Points, in no order, along strands that fork, close into loops and pass close to each other.
In the rows, 100 means zero.
Two points are linked if the straight distance between their rows is under 94.2. Some points are linked to none.
Fak: 99 132 102 87 114 84 119 120 111 78 127 115 85 120 97 70 93 79 122 104
 85 98 97 118 73 88 71 93 85 99 78 89 120 97 111 99 96 119 101 108 103
 113 107 110 74 87 124 99 95 114 93 121 85 76 89 121 113 124 95 113 87
 121 127 106 79 85 96
bopa: 66 101 120 120 95 110 101 120 109 78 97 93 75 87 133 95 94 86 128 111
 113 96 105 77 92 109 96 109 112 96 105 110 137 119 85 100 93 122 74 91
 105 101 119 115 73 88 65 124 97 95 108 77 75 133 110 84 104 74 102 108
 82 122 115 135 99 97 96
godi: 92 96 127 107 90 122 72 89 122 76 78 96 116 96 96 101 130 126 79 77 84
 92 55 104 108 71 129 81 73 112 128 117 93 125 75 89 110 75 113 103 140
 110 93 123 91 113 88 86 94 100 76 95 145 88 111 71 103 109 81 85 98 96
 122 63 82 104 101
Rir: 101 93 70 112 106 94 94 68 93 119 117 90 102 109 112 114 92 106 94 128
 146 107 143 83 112 129 116 118 123 73 99 116 128 80 122 114 87 107 87
 103 76 96 118 74 105 96 72 121 111 95 135 63 78 161 105 106 100 51 112
 130 100 82 66 125 141 97 92
Kez: 104 111 129 107 107 87 100 104 99 110 87 89 134 109 77 89 132 112 81 75
 74 88 90 116 92 105 84 113 97 113 105 85 58 122 81 80 100 102 129 102
 131 95 78 126 98 96 124 76 115 85 89 144 140 73 110 88 93 135 117 82 94
 104 87 76 90 108 96
Renab: 97 132 93 86 117 76 126 109 106 77 131 111 69 120 118 68 82 77 126 111
 97 95 108 121 79 94 91 92 93 90 62 92 130 91 114 99 96 133 93 110 80
 110 110 92 66 79 114 119 100 118 102 119 58 84 84 129 106 108 106 131
 84 117 122 118 90 94 100
Goba: 126 106 88 84 97 85 112 94 90 118 120 112 109 108 82 104 104 105 106 94
 93 104 100 111 101 122 90 91 110 81 96 75 79 89 108 100 103 92 120 113
 89 105 91 79 120 103 124 103 115 99 103 120 104 56 85 122 88 122 92 91
 116 84 103 77 95 102 106
Vub: 110 102 91 68 88 90 131 117 103 128 115 110 122 94 99 106 87 111 91 96
 102 110 128 114 100 113 79 75 127 95 104 93 65 88 107 104 105 67 125
 104 85 88 92 113 106 123 115 78 91 105 93 117 118 107 91 79 124 141 85
 97 92 106 65 106 86 96 121
Fuva: 108 121 86 56 96 84 140 120 104 111 126 114 103 120 95 93 81 105 106 95
 83 120 129 121 90 108 73 66 125 85 79 91 84 81 125 112 99 79 127 114 78
 104 100 107 75 108 133 80 93 112 82 125 98 99 76 101 129 138 82 122 91
 118 94 107 82 79 116
fosop: 93 98 86 105 103 103 108 97 105 97 126 94 91 98 125 116 80 88 109 118
 129 104 115 96 125 123 113 108 114 92 87 108 115 94 104 117 96 117 82
 113 87 107 120 82 93 93 87 117 92 105 102 81 80 120 86 106 104 85 100
 113 103 91 113 127 108 102 112
gavo: 99 77 116 131 98 111 60 83 93 86 87 85 83 113 90 113 105 110 87 92 133
 106 103 54 113 110 107 107 75 125 125 111 119 105 105 103 95 93 74 86
 110 91 118 87 111 103 71 91 95 90 82 48 94 142 120 86 110 53 94 87 93
 83 94 94 140 91 90
zuzo: 111 76 103 112 88 106 68 91 88 105 101 105 109 94 91 127 87 109 76 83
 103 102 65 84 126 93 119 92 70 121 114 102 97 103 106 101 116 93 84 121
 111 110 110 70 123 117 99 95 99 94 79 71 113 76 71 108 90 103 84 84 133
 74 136 81 102 103 110
ror: 129 91 94 92 94 85 113 101 86 117 99 98 117 94 76 105 108 109 94 92 101
 99 110 107 102 118 94 106 110 96 101 75 65 99 115 99 108 92 131 90 83
 92 88 87 132 99 116 107 120 98 119 129 108 61 108 107 68 108 112 89 113
 86 76 83 109 100 89
Det: 104 131 92 72 110 91 122 114 117 85 119 118 83 120 88 89 82 88 123 95 78
 113 93 129 91 90 77 81 99 91 77 88 117 87 112 109 89 92 100 125 103 121
 95 94 79 88 121 84 92 117 84 110 82 70 77 133 118 127 74 106 104 118
 136 97 76 93 112
voru: 100 94 98 110 106 94 108 109 103 72 91 97 93 98 103 77 108 89 111 102 94
 99 83 105 101 94 98 120 91 87 98 107 103 114 92 102 115 123 101 88 82
 96 109 95 105 93 90 129 120 109 110 102 90 92 119 110 85 89 113 93 89
 104 97 95 95 92 93
Tama: 74 101 122 101 90 121 90 123 129 58 93 104 86 100 112 96 102 103 103 103
 77 85 68 116 92 68 113 90 69 115 103 107 131 106 76 90 99 96 101 108
 134 116 101 131 67 99 99 99 68 111 84 93 101 90 99 90 116 125 86 97 95
 127 133 89 76 109 100
Kula: 114 99 111 92 113 83 123 118 87 124 80 77 130 95 71 93 115 100 79 90 97
 103 131 108 98 108 80 102 110 112 87 87 52 99 111 91 95 88 137 64 103
 71 77 126 128 93 117 85 113 86 118 152 126 84 131 87 77 118 131 107 92
 101 45 99 123 104 76
fufe: 117 108 83 76 104 80 129 110 100 108 124 117 108 100 111 99 96 93 100
 119 103 118 138 117 98 116 91 91 123 84 87 104 79 79 113 119 112 101
 114 94 63 93 105 97 97 107 114 108 97 117 115 116 99 113 87 96 96 100
 96 117 94 104 65 120 94 98 112
vadu: 89 88 110 113 120 87 104 94 89 104 72 94 81 86 93 78 102 93 126 121 95
 117 118 83 78 101 87 120 125 95 102 115 108 107 98 107 95 127 97 58 80
 58 109 131 104 106 87 113 106 98 125 106 77 149 128 92 89 39 112 113 81
 118 52 128 90 89 82
Nezos: 128 82 105 110 87 105 90 97 95 99 57 86 122 97 89 94 129 114 81 70 91 91
 87 82 95 84 104 96 96 108 120 102 63 123 89 94 105 79 121 77 104 70 82
 116 129 104 91 93 108 83 97 107 136 101 129 88 73 80 111 70 102 86 77
 68 114 101 91
rudo: 84 101 119 108 96 103 112 112 104 87 81 106 118 92 92 81 119 108 95 106
 70 108 101 101 72 76 72 102 96 102 109 117 98 112 82 87 109 100 118 73
 101 83 101 135 97 101 108 97 89 100 110 114 117 126 138 75 98 90 95 104
 74 118 65 89 88 95 94
Sagur: 111 86 108 92 86 97 82 96 92 124 85 99 138 88 88 116 103 126 69 64 95 83
 84 95 107 104 106 66 103 111 126 87 61 112 97 81 112 54 123 108 112 88
 77 104 133 114 105 79 102 81 88 116 139 91 95 83 91 144 100 68 104 73
 85 58 99 109 118
puvop: 113 97 82 86 106 81 122 97 95 116 125 119 121 96 112 106 99 93 95 131
 114 117 140 110 108 116 107 106 127 78 86 109 82 79 111 115 111 106 104
 86 57 85 103 87 107 104 105 121 100 111 127 102 95 126 88 102 85 75 102
 112 107 101 65 129 108 98 105
zodum: 83 106 123 122 120 107 116 110 109 99 92 103 121 95 107 53 131 83 94 102
 59 112 96 105 44 78 61 129 77 128 74 108 92 120 94 61 94 131 112 57 122
 89 92 146 79 98 139 96 106 96 121 138 126 114 142 60 91 93 131 111 94
 120 89 96 88 96 68
mika: 97 77 107 120 78 112 60 100 104 97 107 93 102 102 85 144 93 115 64 84
 134 93 80 73 126 101 110 109 79 130 113 107 112 87 120 101 104 79 76
 107 104 109 126 75 119 103 106 76 78 99 78 61 104 116 85 89 116 100 79
 96 113 85 124 88 126 96 107
beb: 131 86 108 94 94 88 99 99 84 128 83 89 119 95 75 109 115 113 86 77 104
 90 98 94 104 116 96 97 106 98 101 69 55 107 114 89 107 78 130 94 102 93
 72 89 146 97 112 98 117 84 114 136 117 61 111 106 61 115 121 78 114 74
 83 72 118 104 86
fes: 109 129 86 60 107 78 135 109 105 99 134 118 96 121 97 87 81 92 112 108
 83 118 127 127 88 107 81 78 115 81 68 95 100 76 125 115 105 103 117 113
 72 112 100 95 76 90 135 97 93 120 93 124 84 94 75 113 113 114 89 134 91
 114 100 112 82 82 108
nur: 59 104 119 126 92 119 90 117 112 91 94 90 61 90 120 101 106 93 141 117
 116 97 114 68 76 115 85 107 122 101 118 104 149 119 89 93 89 117 66 85
 112 105 117 120 62 84 67 113 89 93 119 73 70 148 118 73 113 58 100 117
 78 124 109 141 102 100 89
gib: 90 101 109 103 97 95 112 120 108 81 99 100 105 90 101 87 106 94 107 110
 87 110 105 100 88 92 85 104 101 98 102 109 98 105 86 105 108 111 107 83
 90 84 115 114 104 106 95 114 96 102 105 102 102 121 118 89 97 94 93 101
 81 112 77 103 87 95 105
luto: 135 92 77 71 91 85 110 86 78 136 120 119 119 92 102 119 84 106 84 111
 112 104 125 116 103 129 106 92 121 81 91 80 75 79 114 103 108 85 120
 114 64 101 81 64 133 112 126 113 115 100 120 114 108 90 79 108 68 99
 103 96 125 86 85 97 106 105 104
fafo: 84 93 112 95 81 131 72 107 111 97 98 103 114 95 97 134 97 112 74 76 106
 96 66 93 120 86 118 91 86 126 114 106 92 98 95 104 100 72 94 105 121
 121 109 114 102 119 105 80 68 100 71 80 119 101 86 70 136 127 66 78 111
 93 137 82 83 107 113
gugez: 98 113 122 97 105 94 94 97 106 97 97 105 121 116 82 88 125 111 92 82 60
 93 70 115 88 91 91 104 82 105 107 86 83 115 79 85 100 104 117 115 137
 110 87 121 90 99 114 80 104 92 84 130 132 62 95 100 112 141 94 86 96
 109 116 74 76 98 103
siz: 106 95 68 93 109 78 110 87 98 129 131 110 117 97 113 109 102 92 93 138
 129 112 161 110 112 126 114 116 129 70 81 118 99 57 118 122 106 98 98
 84 67 87 94 83 100 100 102 111 93 96 138 89 92 158 88 109 99 66 102 127
 108 94 55 143 116 96 98
lidab: 128 113 69 82 110 95 101 64 83 113 126 113 84 99 98 106 79 102 118 108
 101 105 93 125 112 106 122 92 97 68 79 84 110 75 105 106 94 111 87 132
 75 116 99 44 111 97 114 120 118 112 95 93 80 62 75 147 85 101 96 100
 123 89 124 94 99 110 112
takiv: 77 101 108 117 87 119 96 114 102 79 100 88 76 94 133 103 92 84 126 107
 119 86 97 85 106 102 113 113 107 101 111 113 128 116 85 104 91 126 74
 99 107 117 118 99 72 88 60 127 97 103 96 69 72 108 102 92 105 82 114
 105 97 109 131 127 106 102 99
Lamed: 110 73 88 109 121 92 82 68 88 123 68 89 60 102 69 92 107 89 114 116 131
 103 136 51 92 117 98 107 120 106 115 106 102 95 106 112 90 110 94 74 99
 62 97 117 120 122 68 100 95 89 121 72 79 171 123 107 88 24 108 116 86
 93 37 116 116 95 59
voror: 89 105 123 110 98 105 109 103 103 99 69 97 127 91 94 85 131 118 83 89 70
 97 97 99 74 81 81 103 104 107 112 120 79 121 78 76 101 82 129 76 113 78
 87 139 100 104 105 78 93 99 104 122 136 122 142 66 95 105 104 94 71 111
 56 71 90 100 90
geda: 105 86 85 121 88 104 80 77 95 109 127 88 96 101 110 133 83 106 76 107
 138 96 99 79 131 116 118 109 89 99 100 101 123 87 119 107 104 107 79
 125 83 102 124 52 118 98 92 100 104 94 94 59 87 115 85 108 95 84 104
 113 113 77 120 102 136 94 101
Vosop: 88 101 103 108 86 111 104 106 95 74 90 96 62 99 123 93 83 78 128 103 108
 77 75 105 115 79 125 103 79 98 111 106 139 116 88 105 94 127 69 113 114
 130 100 85 76 87 66 132 112 115 92 76 67 54 86 128 101 111 111 97 106
 109 144 112 104 112 107
Zik: 110 118 78 62 110 78 131 102 102 101 137 124 95 116 114 90 79 89 107 122
 104 118 133 124 95 115 103 86 126 78 65 104 103 71 116 126 106 105 111
 110 59 103 107 85 70 96 129 117 93 118 96 115 79 105 73 113 106 97 92
 132 97 111 93 132 90 92 119
lobi: 83 109 92 88 93 113 96 121 115 76 107 108 73 96 117 115 73 86 114 108
 104 101 81 104 118 92 112 93 94 117 89 102 125 100 88 113 92 96 81 120
 105 125 109 99 79 98 98 98 76 106 77 83 77 80 75 108 121 113 89 95 109
 106 138 109 85 109 123
Rozu: 112 100 103 107 89 105 103 106 104 97 83 100 126 98 86 95 122 106 89 85
 85 93 85 99 99 90 93 101 93 100 120 100 77 116 83 99 109 91 125 88 103
 89 98 113 112 105 104 97 109 96 103 112 131 87 118 90 90 115 97 81 96
 97 85 73 93 96 102
Pevo: 112 107 81 63 86 91 119 108 104 125 121 112 98 101 97 109 81 112 97 90
 92 115 114 115 107 115 87 71 122 84 95 87 75 82 116 112 97 68 121 122
 84 100 96 98 105 116 123 79 87 104 80 111 108 92 74 93 128 140 77 99
 107 103 94 100 82 90 130
Pase: 105 80 117 132 81 107 61 89 90 101 100 97 101 100 85 135 95 120 64 75
 118 100 65 76 135 97 125 102 67 125 110 109 104 101 121 98 119 94 75
 117 118 107 120 62 131 111 97 85 90 97 72 53 102 87 72 107 95 88 91 91
 128 80 138 87 123 94 102
rad: 67 85 123 132 119 99 101 99 97 85 64 100 86 88 95 56 118 103 121 112 70
 114 85 93 49 77 74 118 92 113 102 113 127 124 98 73 93 129 100 66 112
 61 101 139 81 87 101 105 101 101 118 116 98 145 157 73 89 54 110 110 82
 125 69 95 92 92 74
dek: 97 82 104 112 123 86 98 82 91 112 79 96 79 97 83 92 106 91 123 125 108
 114 133 68 89 115 97 122 135 94 101 113 99 97 104 112 90 118 94 60 86
 63 99 122 112 110 78 104 105 90 130 92 79 160 120 102 82 36 107 117 85
 106 44 140 99 88 71
foleg: 96 89 98 100 87 121 76 105 101 82 95 105 103 100 98 115 95 99 94 94 99
 99 61 96 122 82 121 90 73 119 114 104 99 111 89 107 107 93 90 113 116
 119 103 97 99 115 93 101 85 102 78 80 109 78 79 96 112 114 76 85 118 91
 139 84 86 107 114
boge: 119 109 86 83 96 95 109 96 99 104 119 111 92 109 84 100 97 104 113 93 83
 106 85 108 106 103 94 84 101 90 98 85 88 95 99 106 99 91 109 121 100
 115 97 81 113 105 112 98 107 103 93 112 105 60 77 126 103 124 76 90 115
 89 111 79 87 98 111
zozat: 77 101 124 100 88 126 82 106 128 72 89 98 103 100 104 103 116 118 89 88
 76 93 60 108 105 74 122 90 75 115 123 116 112 113 73 93 104 80 105 101
 127 116 95 131 78 110 95 91 72 106 82 97 125 92 108 76 115 125 72 93 94
 114 125 73 74 105 104
tipov: 110 91 80 108 104 112 92 69 77 101 91 103 74 98 112 100 83 89 116 108
 108 88 76 105 126 87 134 101 79 87 104 99 120 98 95 104 97 124 72 125
 91 124 107 55 105 93 76 128 128 115 90 80 70 52 86 137 88 100 107 97
 116 80 140 100 106 116 103
Topo: 96 82 103 116 110 111 89 102 100 89 98 94 98 91 105 111 99 89 110 113
 114 102 117 75 114 114 93 110 104 101 111 117 105 105 97 112 100 107 81
 89 90 91 116 100 112 102 75 109 100 95 106 75 93 141 112 94 100 63 99
 96 92 90 91 122 106 91 100
zilof: 68 104 105 100 85 125 88 128 124 70 103 99 76 95 119 122 87 84 112 102
 110 87 86 96 107 92 113 108 96 125 95 105 128 96 81 99 98 87 74 105 115
 126 113 117 67 98 90 95 61 104 80 78 80 103 84 84 133 107 89 93 102 124
 132 116 86 112 118
Pevu: 94 121 88 87 105 85 123 105 103 78 124 108 74 109 125 83 78 85 127 114
 104 101 106 122 97 102 107 97 107 90 76 96 125 90 101 109 100 126 94
 115 76 112 114 83 73 87 95 131 100 120 103 103 65 84 87 122 102 102 104
 118 90 114 116 122 93 102 110
liroz: 121 81 111 104 75 88 72 94 72 133 79 94 133 93 87 124 96 124 51 54 99 84
 89 82 107 101 111 70 99 116 127 75 60 108 107 81 126 57 117 112 120 91
 67 86 152 126 97 78 108 76 92 105 133 82 92 94 65 118 116 67 119 66 95
 60 116 107 105
rur: 115 96 71 98 106 94 100 71 83 111 119 112 94 89 116 101 83 90 107 114
 116 103 101 113 116 111 128 110 104 73 84 92 106 84 104 111 106 127 91
 123 65 107 107 58 108 96 99 134 122 108 104 86 78 81 86 130 82 86 109
 104 113 84 111 107 101 108 109
rokor: 137 79 105 109 78 100 84 99 81 116 65 96 125 89 94 110 108 115 64 65 98
 89 84 77 101 90 115 91 96 112 124 87 63 115 111 93 115 68 116 87 103 76
 82 97 147 113 96 86 109 81 94 94 129 95 112 84 61 86 115 66 116 71 89
 72 119 100 89
masir: 95 84 95 119 114 102 82 68 86 108 68 80 57 108 93 98 109 93 120 114 136
 107 127 53 94 123 99 109 115 94 124 108 115 115 102 118 86 121 82 81
 100 84 115 108 104 108 57 112 109 93 123 63 69 165 122 103 99 24 111
 114 82 92 66 118 121 93 71
Fus: 65 101 118 102 83 124 92 135 124 62 100 108 74 88 128 92 89 90 115 107
 93 87 77 105 89 81 108 100 87 119 100 103 140 111 79 89 96 100 84 102
 116 110 105 128 58 93 88 102 67 104 86 85 83 104 96 81 119 114 92 101
 95 138 134 115 77 111 109
kife: 92 83 112 113 82 126 64 103 104 104 101 102 119 95 91 137 99 113 67 71
 117 99 73 78 121 96 109 103 85 127 118 107 84 97 111 101 102 74 88 101
 115 111 112 103 114 119 107 72 78 91 79 72 122 114 90 73 122 116 68 82
 110 82 120 86 98 97 105
Raz: 92 95 68 102 111 88 100 80 102 128 123 97 108 110 106 111 99 97 97 139
 141 108 154 95 110 127 114 110 128 75 91 119 121 71 117 118 96 96 85 93
 76 93 105 80 98 92 82 113 101 96 139 79 84 173 97 106 110 54 102 133
 100 91 57 133 128 96 97
sot: 98 114 105 91 112 107 95 99 104 87 101 104 83 115 86 88 108 100 114 96
 73 95 63 118 105 69 96 103 73 94 107 90 122 101 92 102 96 94 82 120 142
 127 90 94 90 91 100 95 102 102 83 103 100 41 76 143 105 132 76 79 114
 105 149 85 90 106 106
Nazan: 99 93 77 114 96 105 83 69 92 110 110 81 95 107 113 122 94 107 93 116 146
 102 128 72 111 127 113 114 104 83 105 113 129 89 122 115 93 110 81 106
 83 105 120 70 102 88 69 115 111 96 121 60 82 149 106 104 98 54 115 121
 100 79 92 114 147 96 93
ren: 121 92 110 86 109 80 109 119 85 140 65 79 131 84 74 104 105 111 72 83
 104 99 123 105 106 108 91 86 119 109 86 84 52 87 115 97 98 72 134 66
 100 62 57 113 145 87 108 84 111 84 122 155 131 89 137 92 74 124 136 96
 92 88 38 95 125 112 81
Gazo: 90 119 123 112 118 105 112 110 101 104 94 102 136 100 109 67 127 91 83
 90 55 103 95 117 50 84 76 117 80 128 75 101 71 122 81 57 95 124 118 79
 127 97 86 145 81 103 142 83 112 91 107 150 137 98 120 54 103 120 134
 100 95 122 97 85 80 97 80
sazem: 93 120 79 93 103 106 117 93 107 98 124 103 75 97 139 103 68 85 121 122
 123 99 106 115 118 112 126 104 119 80 79 107 128 89 97 116 89 127 84
 122 84 119 107 79 69 88 86 129 95 106 98 81 60 96 74 118 105 90 111 119
 99 104 126 131 100 111 118
gudo: 94 120 130 103 115 93 107 108 94 107 98 101 141 104 95 75 116 102 78 80
 55 98 92 123 68 92 79 113 92 124 84 96 63 126 79 57 93 115 120 90 126
 98 78 138 86 102 140 70 110 89 95 153 134 84 106 71 110 137 128 90 85
 118 99 87 79 100 92
Tufig: 93 127 126 88 116 93 108 109 111 96 112 108 113 121 91 78 109 101 100 82
 58 101 76 124 77 83 79 93 88 99 87 86 97 106 92 84 87 112 110 114 140
 111 90 130 74 99 127 66 95 96 81 130 123 74 78 108 122 152 87 91 95 119
 136 84 67 92 100
pul: 129 84 108 84 97 82 96 114 75 139 76 87 131 88 79 114 100 114 66 76 111
 86 113 97 106 114 100 87 111 108 98 67 50 92 118 88 108 63 134 92 100
 82 56 90 156 93 111 91 114 78 123 143 126 75 114 99 63 124 127 81 107
 77 66 78 120 107 87
potoz: 112 100 65 100 110 95 103 68 82 124 131 108 104 95 125 113 77 92 93 126
 130 102 126 116 119 119 135 112 113 68 75 101 107 73 107 112 103 129 96
 125 66 107 110 53 94 88 98 135 111 100 107 79 83 108 79 125 88 78 108
 112 113 88 109 124 110 109 109
Rimeb: 95 96 136 120 112 107 97 87 102 101 60 81 136 104 94 88 148 131 68 78 70
 81 91 108 85 89 96 106 100 123 106 111 61 125 70 72 99 78 132 91 129 85
 65 139 98 93 115 59 105 92 93 134 151 110 141 67 93 117 121 91 79 104
 67 66 94 110 86
pib: 113 126 85 73 119 89 121 96 109 90 131 116 76 119 93 92 78 95 131 106 82
 113 104 128 98 94 93 88 104 79 71 85 117 83 111 114 91 99 93 131 90 117
 98 79 85 89 121 90 102 113 82 109 77 65 73 147 107 116 76 110 109 106
 133 103 89 92 115
Gezo: 92 128 119 92 112 95 112 121 121 82 113 115 93 121 93 68 105 86 103 95
 68 97 82 122 67 75 75 93 77 104 86 89 117 106 96 88 89 113 108 111 135
 118 101 129 69 90 128 83 83 103 86 119 106 79 81 114 122 143 90 101 89
 127 146 92 71 94 94
bolig: 58 100 99 112 105 116 83 113 112 101 104 82 70 101 101 119 95 98 126 121
 126 102 129 69 93 116 86 105 130 101 111 110 137 102 97 103 89 99 71 90
 102 106 113 107 82 97 73 103 84 97 122 80 78 165 119 84 125 57 84 126
 74 114 78 131 113 101 99
kuze: 92 83 108 110 109 91 108 96 92 99 66 99 82 90 82 74 106 97 130 108 79
 118 113 89 71 90 83 121 113 99 94 118 101 113 102 95 95 120 105 50 82
 56 104 133 110 107 103 111 104 99 128 123 92 132 145 93 75 51 118 115
 83 117 38 108 101 92 71
lisu: 87 106 98 111 88 112 107 102 105 77 100 94 68 91 139 102 78 76 133 104
 121 81 92 94 110 93 122 107 102 95 110 109 138 115 89 107 89 129 67 109
 106 126 111 88 72 91 61 126 100 113 93 74 62 76 87 110 102 95 119 110
 102 107 139 123 103 113 105
loz: 91 109 105 95 106 107 98 107 104 71 90 99 67 107 102 80 101 88 124 107
 85 84 69 118 103 68 106 104 67 100 108 98 139 111 86 104 95 109 76 117
 134 128 90 96 77 84 90 110 103 115 85 89 82 40 84 143 104 127 94 84 103
 113 151 98 95 106 103
feg: 95 104 80 89 99 117 93 95 105 92 109 102 70 94 111 118 71 89 112 110 117
 102 84 104 132 96 121 98 98 110 91 98 125 92 97 113 88 105 71 130 100
 123 110 77 89 98 95 100 88 104 81 78 72 77 62 114 118 108 94 99 125 96
 146 111 100 116 120
vas: 74 101 116 130 124 109 108 107 111 93 82 101 111 92 103 50 134 91 105
 114 65 108 89 100 43 75 61 123 82 121 84 109 110 116 97 60 98 131 109
 57 121 80 99 146 77 92 129 97 101 105 125 134 113 135 154 65 96 77 115
 114 88 121 83 90 94 92 68
mifa: 105 103 83 90 101 112 86 86 91 90 104 107 72 91 98 109 79 97 117 100 101
 95 73 110 128 84 119 91 80 104 104 93 129 96 94 108 94 100 70 131 110
 127 110 62 98 96 91 108 106 110 80 78 78 50 71 135 103 110 88 88 128 86
 150 97 105 118 116
mado: 92 90 117 118 108 102 105 100 102 85 62 97 100 92 89 75 120 102 110 100
 69 111 94 95 71 80 81 117 97 103 106 118 101 118 88 85 101 111 108 61
 100 68 101 135 104 101 102 103 98 99 112 114 109 125 149 85 83 62 112
 97 79 118 59 90 95 91 83
Mab: 116 92 93 80 90 95 117 114 103 129 112 107 127 82 104 119 94 103 84 103
 110 107 125 101 109 111 86 84 123 97 111 99 65 86 112 109 103 70 110 95
 82 89 98 106 119 124 106 87 90 101 103 100 123 122 92 78 112 120 85 92
 100 93 71 112 94 94 115
vaso: 121 78 79 110 96 96 88 71 86 116 120 99 116 92 113 125 88 100 75 114 127
 100 117 88 123 119 114 116 99 94 97 101 103 85 121 108 111 106 88 116
 70 95 111 66 130 106 95 108 114 91 110 67 98 122 83 112 73 69 114 94
 117 74 100 107 127 97 95
fep: 104 90 96 118 101 98 99 99 99 78 86 96 85 101 102 78 108 91 110 101 100
 88 80 97 110 94 117 115 78 85 108 99 99 116 98 104 116 126 93 97 85 104
 106 84 104 95 76 130 129 109 100 97 86 63 113 122 83 90 115 87 101 91
 114 92 101 97 93
siv: 116 88 85 90 89 102 103 106 107 118 122 106 120 83 104 128 98 102 81 110
 116 106 123 92 116 115 88 98 113 101 106 99 78 82 109 117 102 78 98 96
 79 94 105 90 124 117 103 88 84 95 108 84 116 132 88 87 104 97 88 98 106
 88 80 112 101 98 104
rilam: 100 98 125 111 96 112 77 81 116 92 83 90 125 114 89 95 142 127 81 72 74
 84 61 108 101 79 113 89 78 110 126 102 79 122 71 83 108 81 121 114 144
 112 85 125 95 102 98 74 107 93 81 119 149 72 100 95 102 135 92 82 98 94
 120 55 77 108 99
dini: 113 120 73 74 112 90 116 77 100 102 131 116 79 111 105 97 75 94 124 113
 99 115 104 134 106 104 111 90 110 73 72 90 115 79 106 115 89 106 94 133
 75 122 101 58 89 88 115 112 105 108 89 103 77 68 73 143 99 102 84 110
 115 99 125 107 95 105 120
vam: 125 83 85 96 103 93 101 83 89 118 116 107 125 91 107 119 97 96 86 119
 124 106 127 93 112 121 107 113 118 88 96 101 87 79 117 113 113 97 95 88
 67 84 97 79 128 107 93 108 108 96 121 84 103 128 94 103 76 71 108 101
 111 81 77 116 115 98 98
Miv: 90 89 106 125 108 110 84 86 93 91 85 80 78 104 107 104 103 96 120 109
 127 102 118 60 106 121 103 111 105 102 118 111 117 111 101 112 88 118
 72 85 98 95 122 99 99 97 56 116 113 93 112 60 82 149 125 96 103 45 107
 103 89 91 98 124 121 96 82
karu: 101 120 86 73 99 109 101 105 110 112 110 113 91 110 85 115 85 111 110 74
 80 118 80 118 108 96 87 73 103 97 97 84 97 85 108 106 87 62 112 134 114
 114 89 96 98 105 117 63 88 96 74 103 100 67 69 113 141 149 60 79 126 97
 129 79 77 99 125
lof: 115 97 97 98 83 98 91 102 96 108 89 101 126 100 84 106 111 112 87 78 90
 91 80 100 100 100 96 87 94 101 122 90 73 111 93 97 114 79 125 103 111
 102 90 104 120 110 104 95 109 88 95 109 126 78 98 95 94 124 92 74 107
 82 95 65 98 103 112
Pek: 93 98 101 101 99 102 106 116 111 83 111 102 97 90 119 104 90 92 112 118
 105 105 111 97 109 108 94 101 109 96 100 107 105 99 92 116 103 111 87
 98 83 100 119 101 98 100 89 119 91 106 106 89 87 126 99 95 104 84 92
 104 88 109 97 121 92 99 105
ripa: 69 102 79 102 88 127 82 118 115 88 112 91 85 104 100 141 93 99 91 105
 132 91 100 77 117 113 104 111 104 117 92 110 118 80 102 111 95 77 75
 103 98 115 124 93 97 103 109 81 63 109 84 83 83 128 96 80 147 102 79
 109 104 106 116 112 110 107 113
Resi: 77 106 122 119 90 109 96 116 114 56 88 98 68 100 122 66 104 83 122 107
 96 73 79 104 84 74 105 103 65 101 113 104 146 122 87 80 99 128 81 102
 124 108 99 111 65 78 77 126 105 109 100 93 79 79 108 105 99 118 115 107
 94 132 135 105 92 103 91
vak: 90 97 85 123 82 112 78 75 96 101 111 75 88 110 119 130 86 106 97 106 148
 99 110 68 120 123 118 112 99 93 107 110 145 95 122 109 85 109 74 114 91
 111 129 61 93 84 70 111 107 100 100 48 77 122 101 95 107 66 111 131 109
 80 108 110 157 97 101
Netav: 98 116 100 72 94 78 133 124 98 123 102 105 128 92 88 92 100 112 86 105
 90 104 140 113 79 103 72 79 120 101 103 106 68 95 100 91 110 74 130 78
 92 76 90 125 104 120 116 82 98 107 101 133 120 110 111 74 119 136 97
 106 74 114 46 106 97 92 107
Kibev: 105 103 126 109 107 94 103 104 98 113 72 80 139 101 78 91 136 112 73 77
 80 91 101 111 89 102 86 109 99 122 98 92 51 116 85 74 98 89 132 86 121
 84 68 130 107 89 121 72 110 82 97 149 139 86 127 82 93 130 127 83 88
 101 66 78 103 113 90
Mogit: 111 111 103 86 104 71 128 126 90 117 94 90 126 96 78 90 113 100 89 99 92
 105 136 112 83 109 73 100 115 103 95 91 61 90 109 93 106 84 137 69 91
 74 90 120 116 100 120 88 111 99 118 143 115 87 119 81 92 118 117 112 87
 102 47 107 113 96 89
Mel: 102 88 98 126 102 107 93 84 83 84 75 95 75 106 103 78 104 85 115 94 109
 84 75 96 117 83 134 115 70 83 114 103 111 106 95 103 109 135 75 109 97
 124 98 71 108 92 63 131 139 114 100 87 77 41 109 137 86 96 119 88 107
 81 129 98 103 101 92
sirun: 108 108 92 85 95 103 96 96 101 106 107 113 102 114 81 108 97 114 108 78
 77 106 71 112 107 90 96 73 100 95 109 81 90 97 96 106 98 73 111 124 122
 118 95 92 108 105 112 77 101 89 84 106 116 59 77 119 118 145 69 81 119
 87 130 77 83 102 117

A fork is a point with three links, a tip a point with one. Leave the first point through the second and follow the links. Name the first fork or tip that comes.
Topo / Miv -> mado
vadu / dek -> Pek
mifa / tipov -> gib
lisu / takiv -> bolig
ror / Goba -> karu
Rir / Nazan -> vam

A tip is a point with one link. Name the tips that can be reached along the links from each point below, in the order of the rows.
Tufig -> potoz
Goba -> karu
loz -> sot, bolig

Name the points in between on the shortest way along the links from the first point to the second, in order.
gudo / Miv -> Kez > Kibev > Rimeb > voror > rudo > gib > Pek > Topo
voru / dini -> gib > Pek > fosop > sazem > Pevu > Renab > Fak > Det > pib
Tufig / Fus -> gugez > rilam > godi > zozat > Tama
potoz / Det -> rur > lidab > dini > pib
karu / Pevo -> sirun > boge > Goba > ror > beb > pul > ren > Kula > Mogit > Netav > Vub
